Each row is a point on a landscape with many valleys, with its height.
A ball rolls from a point to whichever of its 2 nearest points has the largest drop for the distance, and stops where none of them is lower. Distance is the straight distance between rows; heights are no part of it.
k_399: [138  73 179  99 113 148  79 180 125 121 125  96  84 129  81 135 131 132
  71 154 177]  height 681
k_765: [112 183 138  96  60 156 114 162 123 178 115 110 113 127 140  96 125 108
 145  83 152]  height 229
k_236: [124 116 165 159 137 132 155 131 121 106  96 146 197 116 132 140 133 152
 102 122 174]  height 410
k_699: [190 118  75 107 118  87 130 179  95 139 131 119 120  89 103 175 126 155
 123 171 114]  height 735
k_692: [ 78 137 121 133 166 171 174 118 122 143  91 154 145 154 149  96  97 164
 104 122  86]  height 724
k_975: [ 90 133 107 161 124 119 127 145 165 162  61 131 126 221 119  83 117  70
 104  83 177]  height 477
k_88: [107 143 159 116 168 154  92 157 114  68 102 136 152 160  85 182 116 111
 108 120  97]  height 469
k_437: [ 93 118 130 110 148 136 164  63 135 149 139  93  67 165 157 114 108 152
 167 138 127]  height 184
k_459: [ 97  97 112  90 100 155 181 161 125  87 117  98 120 146 170 137 118 145
 146 151 104]  height 316
k_454: [108  99 117  99  97 110 178 189 121 110  83  82 129 132 120 125 155 155
 176 130 122]  height 383
k_704: [129 117 121 111  82 112 136 117  89 128 169 145  93 142 141 150 128  99
 142  82 127]  height 421
k_332: [153 153  99 138 128 137 169 180  74 120 126 131 164 100 141 122 145 142
 125 154 133]  height 609
k_315: [ 83 148 108 111 111 156 104 121 129 143 111 185  63 122 135 154 126 143
  99  96 135]  height 687
k_559: [164  99  99  77 101 115 143 178 116 159 103  91 129  99 116 161  89 163
  97 156 108]  height 757
k_224: [170 105 119 182 152 124 127  68 138 134 201  99 174 137 160 123 143  86
 115 151 156]  height 676
k_977: [ 87 111 100  78 118 159 153 155 161 117 116  86 147 138 201 114 137 111
  92 153  99]  height 242
k_444: [120 168 147 171 120 110 132 117 174 117  66 135 173 109 158 115 126 142
  90 101 178]  height 490
k_394: [ 97 184 147 138 190 167  79 110 153 121 163 115 137 124 146 151 126 139
  87 151 104]  height 306
k_657: [118  65 168  97 117 164  34 158 126 147 125 149 123 137 104 118 155  95
  86 148 168]  height 652
k_242: [101 102 134 142 140  99  90 127 138 105 108 196 111 123 101 149 144  87
 159 120  76]  height 280
k_102: [129  69 161 103 103 110 101 141  67 143 118  93 127 145 113 170 112 132
 132 123 119]  height 632
k_963: [208 106  56 131 133 108 142 156  90 130 180 141 125 142  74 148 128 131
 126 180 128]  height 714
k_811: [160 176 110  91 161 133 156 106 107 103 104 156  69 119 106 138 107 140
 114 137 139]  height 651
k_727: [131 180 189 111 112 126 108 139 110  92 117  72 148 135  91 161 123 183
 145 125 159]  height 505
k_961: [113 101 129  91 149 118 140 155 144 131  87  85 112 142 102  87 149 161
 161 166 119]  height 424
k_865: [137  91 181 153 105 162 121 100 171 140  87 151 141  86 130 114 108 124
 117 124 190]  height 380
k_421: [114 182 125 199 141 131 137 155 144 163  67 124 123 151 131  92 126  88
 109  87 159]  height 525
k_524: [ 70 130 116 114 147 139 137 111 138 188  85 129  92 159  89  99 155 156
 137  89 150]  height 415
k_623: [137 139 163 144 116 104 118 162 112 150 118  93 138 120 113  74 131 124
 173 137  95]  height 443
k_687: [106 106 112  99 149 156 143 116 101 132 124 163 151 148 167 126 110 180
  95 157 110]  height 734
k_239: [111  59 143  76 115 115 150 132 178 128  87  77  81 114 116  84 129 148
 132 151 100]  height 388
k_869: [136 164 116 177 104 106  96 125 127  80 152 225 116 129 105 114 168 130
 177 119  80]  height 420
k_61: [ 86 133  98 123 122 122 108 151 165 194  62 143 123 181 106  65 143 110
 134  83 147]  height 448
k_73: [ 81  84 138 119 103  91 123 139 171 104  76 174 127  90 108 126 149 111
 133  86  83]  height 372
k_89: [168 107 115 142 170 110 123  93 114 156 170  98 101 117 112 173 126  77
 116 121 127]  height 635
k_429: [166 131 160 138 153  90 126 141  84 162 114  94 173 115  76 112 118 135
 150 120 111]  height 516
k_778: [142 159 148 179 151 126 133 116 124 161  77 133  96 166 100 129 104  62
 134  90 167]  height 571
k_266: [135 142 120 136 170 146 155  91  72 107 160  87  87 192 147 138 112 176
 131 157 124]  height 87
k_220: [102  80 195 154 105  77 132 121 185 105  85 149 122 103 124 118 108 107
  94  87  99]  height 305
k_998: [123 162  79 188  98 112 135  75 177 135 180 160 128  94 146 102 132 101
 125 110  62]  height 506
k_254: [150 106 183 114  90 132  83 167  64 123 108  87 137 154 110 175 145 118
 101 107 186]  height 672
k_808: [126 115 146  59  91  79 146 134 131 105 136 104  95 113 159 135  78 124
  83 106 118]  height 307
k_212: [149 120  78 115 163 141 120 123 158  79 157 152 190 148 142 129 154 101
 173 191 128]  height 638
k_535: [125 174 130  72 126 155 136 119 153  81  82 103 142 111 108 157 125 177
  91 122 144]  height 597
k_77: [117 129 129 103 100 134 125  93 128 159  70 154  95 126 167 120  97 138
  83  85 131]  height 701
k_607: [149 127  95 118 146 115  92  94 125 117 143 156 203 152 150 121 161 146
 174 154 115]  height 667
k_471: [163 123 126 138 156  70 113 139  93 173 155  41 172 128 104 160 151 135
 132 126 118]  height 439
k_789: [122 155  91 149 179 112 163 107 121 107 167  74 157 135 140 164 174 157
 117 132 124]  height 247
k_969: [129 149 108 140 142 156 143 107 119 168 170 136 137 129 123 108 127 141
 168 128 165]  height 301
k_561: [102 170 170 153  75 118  85 148 171 192 129 107 103 109 133  80 105 102
 151  76 152]  height 318
k_978: [ 97  84 150 117 110 133  68 178 127 144 140 179 144 120 119 119 187 120
 128 129 161]  height 613
k_903: [163 131 137 150 187 119 120  80  89 173 132 130  86 154 103 155 127  78
 114 103 176]  height 608
k_554: [134 162  97 172 122 169 128 127 136 140 158 178 131 113 126 118 151 100
 142 119 156]  height 219
k_51: [122 133 125 116 156 126 191  81  96 112 134 107  96 183 162 136  87 138
 110 121 139]  height 134
k_142: [159 194 119  74 161 132 122 137 116  80  97 127 111 115  92 151  88 164
  72 149 107]  height 629
k_371: [110 182 117  98 141 185 123 141 111 125 118 172  46 112  86 152 116 121
 123 118 127]  height 671
k_588: [117  92 188 171 101 128 150 113 167 166 118 126 123  72 158 106 103 106
 101 103 154]  height 308
k_128: [120 175 146 133 101 139 152 121 155  69  43 103 155 108 153 161 146 151
  95  95 161]  height 551
k_907: [ 79 140 165 153 158 154  89 112 169 109 137 155 119  98 143 125 107 126
 103 136  72]  height 385
k_898: [172 152 102 174 141 101 117 101 121  88 146 169 116 107  92 100 176 127
 187 165  74]  height 470
k_470: [148 118  87 144 155  81 145 104 122 144 187  73 156  95  99 161 179 170
 138 139 128]  height 341
k_245: [145  99 136 128  91 154 125 119 155 141 153 183 208  92 150 144 103 110
 148 109 167]  height 483
k_991: [ 79 110 165 200 125 101 131 116 187 146 105 155 105  99 141 118 102  97
 105  93 127]  height 188
k_546: [ 99  89 145  97 110 130 108 189 102 167 170 131 145 109  85 163 171 121
 143 105 154]  height 543
k_384: [ 97  78 188  99  95 150 105 176 102 102 110  97 117 165 111 143 161 123
  86 112 184]  height 705
k_786: [172 101 104 115 172 158 111 155 124 100 133 128 161 155 119 145 113 122
 161 219 135]  height 665
k_127: [116 104 125 123 152 109 166  58 163 176 140 113 102 106 133 111 113 143
 170 122 119]  height 239
k_361: [146 155 117 205 134 112 160 119 111  87 121 144 112  93 138  98 157 130
 166 146  70]  height 517
k_443: [102 150 113 159 118 103  56 118 139 107 107 209 134 155 120 142 148 103
 182 107 111]  height 358
k_93: [127 160 144 109  82 116 127 159 107 194 179  99 148 127 159  82 142 135
 128  90 148]  height 320
k_822: [154 116  92 114 152 146 133 111  81 115 190 119  77 196 144 110 112 153
 131 193  92]  height 49
k_553: [112  83 152  48 105  94 134 129 178  95 109 107  87 123 127 114 117 153
  87 128 119]  height 353
k_872: [140 151 153 104 105 105  90 128 101 193 165  88 120  93 130 104 142 166
 155 109 154]  height 394
k_582: [136 139 128 107  86  87 176 128 135 103 163 115 125 135 172 154 117 102
 123  87 139]  height 371
k_257: [159 130 118 132 104 122 157 157 132  85 126 132 142  63 167 131 127 135
 109 149 109]  height 633
k_378: [107 190 112 166 143 128 107  95 200 115 177 153 114  92 152 115 121 132
 129 129  79]  height 455
k_37: [162  74 189 135 116  77 113 152  87 160 145  80 165 134  80 148  98 153
 159 110 122]  height 585
k_948: [166 143  69 119 111 150 147 131 138  81 149 123 154  93 146 149 115 125
 156 170  90]  height 592
k_729: [139 100 145 129 138 108 100 156 106  77  95 168 165 140 100 166 116  94
 135 130  89]  height 384
k_831: [ 79 146  95 159 171 144 143  93 147 187 120 155 135 142 109 113 142 158
 150  89 145]  height 369
k_851: [193 109  80 113 140 133 146 115  92  81 165 172 107 151 117 139 102  99
 142 180 116]  height 699
k_660: [119 145 194 144  84 107 109 147 143 163 102 121 137 114 140  56 135 130
 146 106 131]  height 386
k_263: [120 147 121 172 147 166 148 133 131 112 132 187 157 115 149 145 148 125
 106 135 189]  height 314
k_217: [174  84  98 159 162  91 146  90 147 123 206  80 113 139 123 130 145  74
 115 169 113]  height 657
k_615: [135 175  88 117 177 123 129  96  76 136 153  96 110 153 153 143 161 168
 106 146 129]  height 150
k_55: [157  96 140 138 120 141 124  87 173 123 110 177 168  95 152 114 123 103
 167 148 179]  height 428
k_629: [117 110 107  91 102 129 116 135 110 145 213 136  98 116 100 175 143 126
 146 102 130]  height 465
k_684: [104  90 118  85 115 152 138 114 150 144 152 128 152 162 216 108  93 102
 122 143 130]  height 149
k_307: [125 106 104 101 143 151 135 114 108 139 195 136 114 189 193  97  97  99
 123 160 106]  height 92
k_689: [164 168  55 154  99 141 148  88 151  95 178 142 164  85 148 123 134 102
 120 131  56]  height 547
k_358: [118 140 188 113  91 139  95 143 126 140 135  85 147  97 107 125 109 189
 146 123 139]  height 458
k_153: [160 137  89 194 113 134 165 157  98  95 148 121 147  93 127 102 175 157
 162 178  99]  height 563
k_235: [116 192 186 134 155 159 119 155 117  73  94  82 139 149  91 159 138 136
 121 118 119]  height 533
k_161: [ 95 158  96 116 140 155 163  99 157 141  67 167 106 134 150 113  78 135
 108 109 114]  height 713
k_960: [155  84 117 134 166 168 139 132  89 107 128 154 123 155 129 136  97  90
 143 179 139]  height 684

For each start below, name the point where the ball stops.
k_657 => k_808
k_961 => k_822
k_692 => k_554
k_332 => k_242
k_217 => k_554
k_559 => k_765
k_257 => k_394

Call two points neighbours if one is among the 2 nearest of the other. Go from one point of each pair to the other, from neighbour to neighbour, staying as low as possible. Name the highest point that can't be avoided.
k_822, k_765 => k_429
k_822, k_991 => k_235
k_991, k_242 => k_73
k_394, k_765 => k_257
k_808, k_822 => k_961
k_822, k_554 => k_969
